Points, in no order, along strands that fork, close into loops and pass close to each other.
In the rows, zero is written as 128.
Points whose rows are less than 119 apart are linked; no others are. Some points are linked to none.
Nolop: [167 105 140 187 143 166 121 201 109 150  97 105  94 136 124 132 144 153
 155  88 115 115 175 121 104 137 177]
repen: [ 68 101 110 137 113 191 135  92  89 118 117 104 104 120  99 172  97 133
 132 110 120 121 128 147 150 112 132]
Bogis: [181  75 129 143 165 168 113 178 133 163 113 106 125 118 187 125 160 104
 137 102 144 120 185  94 138 116 167]
ruzaz: [ 93 101  96  92  62 146 141  63  90 138 142 116  92 163 120 139  93  77
 107 127 182 138 135 140 111 117 137]
Nese: [127 146 146 183 113 131 169 154  89 147 102 121  88 122  83 128 134 161
 122  85 130 131 126 107 115 171 136]
devim: [ 64 169 112 151 116 160 127 109 109  84 120 128 126 131  58 181  75 147
 147 102  99 136  92 119 114 144 110]
musov: [141 122 188 151 149 159 128 101  97 107 117  91 196  74 113 141 141 137
 147  90 129 105  95 168 174 145  67]
Ragab: [168  84 128 118 135 143 108 143 109 164 103  77 133 156 174 138 158  76
 127  92 179 128 166  96 126 130 150]
rarep: [182 142 114 121 114 103 114 145 121 164 130 154  87 149 143 102 129 111
 122 142 188 154 138 108  84 143 163]
Nur: [153  98 113 146 128 175  86 169 119 123 114 105  84 148 139 122 124 130
 154 111 113 120 185 136  88 108 199]
rog: [163 180 162 191 139  99 142 128 136 107 126 141 113  85 108 112 159 156
 143 102 103 127 104 116 119 172 103]
nameb: [147 178 140 107 172 112  62 147 151 119 123 101 170 173 148 147 160 137
 141 119 129 145 126 101 100 144 116]
Lefi: [119 173 137 183  98  99 160  99 125  85 113 153 112  90  80 125 118 157
 138 120  87 112  65 123 129 162  93]
nadu: [119 111 107  88 139 152  70 128 144 125 132 112 132 171 149 136 121 112
 120 143 131 132 155 114 109 105 159]
gedem: [ 77 115  83  72  91 147 119  48 114 105 148 124 111 118 134 140  91  80
 114 146 154 144 113 145 150  93 123]
faz: [154 143 108 123 148  90 119 148 171 114 138 153 136 116 142 121 141 128
 114 156  84 133 126  76 154 136 130]
diru: [112 115 179 177 137 140 170 109 130 144 134 116 173  93 128 144 153 137
 122 116 133  89 101 168 162 157  64]
Digeg: [ 99 129 104 109 103 193  92  94 112  92 145 140  75  90 124  86 102 141
 132 136 120 137 137 163  79  75 178]
nibot: [ 82 114 121 116 145 120 161 186 163 137 156 142 160 147  74 147 110 158
 114 124  37 103 159 129 139 151 149]
bive: [140  89 140 154 143 153 154 200 131 164 129 135 119 127 115 123 140 162
 118 108  88 104 170 122 129 137 170]
rigir: [120 156 140 123 113 118 103 133 113 151 110 122 123 194 118 131 130 153
 128 134 177 144 102 145  71 136 132]
Mafe: [141 102 148 109 142 124  97 152 124 174 101  67 166 197 177 155 165 111
 129 118 180 124 146 135 122 120 125]
mef: [191 122 108 116 124 135  74 163 121 146 127 122  96 185 160 110 133  89
 145 133 177 140 177 119  63 129 174]
niked: [ 83 209 141 162 131  88 146 133 193  80 147 141 152 128  77 150 118 134
 123 127  63 102 104 145 113 171  80]
Bimi: [152 121 137 126 115 154  89 105  69 116  89  69 120 137 119 149 122 105
 152  72 164 140 123 120 115 143 137]
nezis: [132 107 106 112  91 180  83 113 106 114 135 114  75 153 143 103 112 107
 144 123 141 131 174 159  63  92 186]
votil: [ 97 171 120 133 133 120 101  79 143  57 126 129 171 101 100 157 103 122
 154 126  83 130  68 114 155 139  73]
vozi: [156 116 107 127  91  86 155  89 106 133 104 120 100  98 139 124 128  88
 119 109 164 138 100  79 164 142 124]
salir: [ 79 132 191 199 127 129 210 137 149 170 137 130 143 124 109 148 159 145
 100 108 134  82 133 184 137 172  73]
rud: [164 137 138 168 118 122 138 129 106 134 116 154  91  91 115 104 129 157
 132 121 142 138 103 114 121 151 142]
mir: [123 127 120  90 163 156  73  83 131  63 132 126 151  86 149 101 110 119
 139 149 106 153 117 118 144  88 134]
Puzan: [103 140 174 177 110 115 188 149 125 180 133 146 120 153 102 124 147 181
 107 132 150 110 118 170 100 156 107]
rafi: [142  78 132 158 118 133 203 177 117 174 134 161  89  76  99 105 123 165
 117 104  94 108 158 112 149 133 181]
Zipi: [ 98 150 126 152 113 148 124 109 131  85 135 163 120 100  76 123  92 172
 134 127  77 121  89 122 123 128 130]
Fet: [ 86 100  91  82 103 138 142 116 153 132 166 167  93 104 123  96 102 145
  95 171  93 125 140 146 143  80 171]
Sep: [105 109 124 111 155 125 129 146 138 171 118  75 172 183 157 193 155  98
 113 114 154 126 147 105 159 140 100]
rire: [187 152 114 102 114  52 122 104 129 118 108 132 126 116 162 112 152  92
 127 140 167 152  85  84 149 137 109]
duto: [129  80 156 120 161 157 123 103 130 130 138 140 174  94 168 102 134 141
 122 171 129 124 115 150 165  99 114]
Vonop: [ 65 109 110 118 112 215  99  74  92  89 126 101  90  85 119 122  99 144
 141 115 113 122 128 181 117  74 148]
popur: [126 106 100  90 149 196  72 114 128  94 152 102 105 108 191  69 131  99
 146 157 120 145 191 184  82  50 172]
Ladum: [103  98 118 144 140 137 171 154 134 162 119  92 137 135 132 175 139 105
 101 102 118 117 155  75 184 150 116]
namag: [144 173 159 160 150  63 196 198 161 163 138 137 113 136 117 123 181 150
 115  85 108 127 177  96 126 170 128]
Lavu: [145 135 122  93 136  64 124  88 156  89 118 138 188 118 168 123 141 102
 127 182 115 130  63 116 179 108  61]
zolop: [ 51 103 104  96 117 155 140 138 151 145 159 159 132 159  97 144  91 163
 109 166  90 110 138 162 134  88 150]
tokid: [117 147 115  87 102  66 128  79 132 122 123 145 163 146 139 133 115 112
 120 173 171 139  59 136 158 118  81]
pilo: [135 108 137 159 135 155 118 155  94 145  84  68 116 154 131 158 142 123
 142  76 141 124 154 109 117 144 147]
pemez: [162 126 179  98 148 127  94 143 102 149 110  73 206 170 156 138 164 134
 147 112 179 121 119 177 135 111  94]
kipi: [194  96 120 150 173 136 151 197 156 179 131 155 123  75 181 114 155 116
 128 115 124 120 182  72 163 130 158]
Mafim: [164 174 123 141 119  27 185 182 166 144 131 168 104 130 117 105 157 149
 119 134  95 133 129 101 123 154 130]
vif: [110  82  82 108 114 112 177 134 154 155 137 121 109 114 143 148 124  81
  84 122 107 121 166  67 198 121 145]
Dur: [ 99 135 108  96  79  96 138  77 100 143 122 133 123 165 110 144  96 106
 111 147 198 147  78 135 128 132 111]
fak: [168 112 117 117  80 149 124  60  71 110 132 133  71  84 124  88 109  92
 137 105 178 148 123 134 109 125 151]
Buz: [ 66 112 137 127 126 134 149 172 146 178 134 127 157 216 117 168 127 158
 104 158 123 106 139 166 109 124 118]
Poti: [176 159 141 126 192 151  40 150 135  94 120 127 160 134 148 113 137 144
 169 138 121 151 129 119  92 127 136]
Nodel: [207 173 135 130 133  52 126 131 125 146 119 167 115 109 164  94 155 128
 153 148 190 158  95 118 119 142 108]
mase: [207 148 111 123 126  92 107 134 116 150 133 199  88 108 158  73 107 122
 156 183 198 160 119 134  91 127 131]
nafot: [ 79 147 144 126 128  94 178 165 137 185 123 115 141 212 126 168 153 136
  97 130 161 131 144 134 127 151  98]
bopem: [ 73  71 114 141 101 165 188 109  97 165 123 122 100 113 113 164 108 121
 105 124 146 113 129 135 179 119 127]
tebat: [ 95 213 156 158 132 117  98 121 164  75 141 142 156 132  79 131 118 163
 144 113 101 121  82 138  73 158  88]
fosod: [179 124 122  91  98 154  74  77  72  93 126  97 115 132 131 112 113  76
 153  89 178 153 133 128  93 127 151]
kor: [103 172 135 100 139 112  91 120 125 127 119 100 167 193 119 171 130 133
 135 124 155 142 103 129 105 139  96]
detat: [140 198 184 148 158 129  72 112 142  74 137 136 184 118 108 103 138 162
 165 120 120 131  79 166  74 149  84]
Damid: [171 141 133 138 147  63 136 130 183 107 131 158 160 101 176 109 167 121
 124 176  93 121  98 105 157 126  83]
zamos: [130 124 158 170 108 140 140 158  96 173 102 129 103 173 117 116 142 178
 136 128 169 123 120 166  78 135 145]
ponav: [114 157 113 161 115  90 163  88 137  78 110 128 137  94 105 159 129 111
 138 124  80 112  68 111 173 152  63]
pes: [189  91 114 125  92 120 151  79  96 131 124 146  81  60 162  89 123  73
 128 120 180 143 131 100 150 116 142]
gadag: [ 90 175 169 159 137  72 206 161 158 156 133 124 129 171 117 154 174 133
 101  93 128 124 170 121 135 170  81]
pulin: [107 116  87  91 106 133 120 143 132 135 136 112  95 178 108 144 102  91
 100 117 122 135 176  94 107 131 172]
Sule: [190  92 119 153 158 122 168 199 145 160 146 189 104  52 135  96 128 153
 138 128  81 115 177 103 156 129 169]
Fonu: [154 103 125  92 192 169  74 112 129  96 140 137 138  99 182  74 120 116
 147 173 136 156 156 153 119  70 151]
nozi: [155 135 105  95 155 140  78 160 159 124 156 185 113 136 145  86 107 142
 137 184 126 150 152 127  89  95 172]
gubi: [115  98 130 124 114  92 163 118 168 157 151 179 149 130 156 115 131 146
  90 201 120 111  98 137 166 109 101]
Bez: [146 159 153 155 160 115 138 192 171 120 155 153 143 111  87 112 142 170
 131 117  49 108 152 130 104 170 146]
togik: [154 166 191 111 162 127  80 119 119 106 129 109 213 143 132 115 147 151
 149 128 148 130  94 184 111 126  83]
Bire: [ 97  96  93  65 132 180  81 110 150 115 157 106 120 141 180 111 126  96
 108 162 120 132 182 153 110  64 162]
gad: [ 99 154 143 177 134 148 145 128 104 109 110 104 128 124  78 165 126 148
 136  85 100 124 118 114 132 173 102]
rofi: [170 172 134 140 140 113  90 124 100 112 104  98 114 128 113 133 144 121
 148  82 152 157 111  85 107 168 133]
ref: [132 107  90  79 122  85 153 187 144 159 144 142 107 157 101 118 113 114
 104 121  95 138 180  89 123 144 199]
Noz: [104  98  95 121 109  88 186 126 161 145 134 148 129 129 137 148 124 112
  94 167 105 109 116  98 197 118 107]
temi: [ 52  92 136 127 127 176 127 127 134 150 138 131 163 179 124 172 109 158
 125 170 121 101 119 190 130  94 111]
zak: [149 116 130 110 142 144 115  56  99  64 124 140 127  36 146  75 105 122
 148 151 124 152  95 143 161  86 126]
kamis: [119 105 107  81  92 135 131  34  93  88 136 121 115  60 143  99 102  87
 126 138 154 145  99 149 172  87 119]
pemik: [113 125  84 105 114 113 135 122 156 101 144 156 100 101 109 117 105 132
 112 142  68 128 132  93 159 113 158]
todu: [112  75 154 121 131 173 112 112  89 141 104  77 172 144 141 167 126 129
 150 113 155 104 122 181 158  99 107]
Tuko: [ 65 160 114 140 132 118 158 151 178 102 158 145 164 136  65 172  95 137
 120 140  43 106 122 128 143 149 105]

How many points has the smallest loop of links through each point below? Write 0 if it is on no loop.
gad -> 7
bive -> 8
vozi -> 0

A piece is all that can be reached along the links. How many separate loops has the piece of each point below (a circle has one, a figure eight two, a Y none), and how many tips (points with one link)?
Mafe -> loops 1, tips 5
gedem -> loops 0, tips 2
rud -> loops 1, tips 1
diru -> loops 0, tips 2
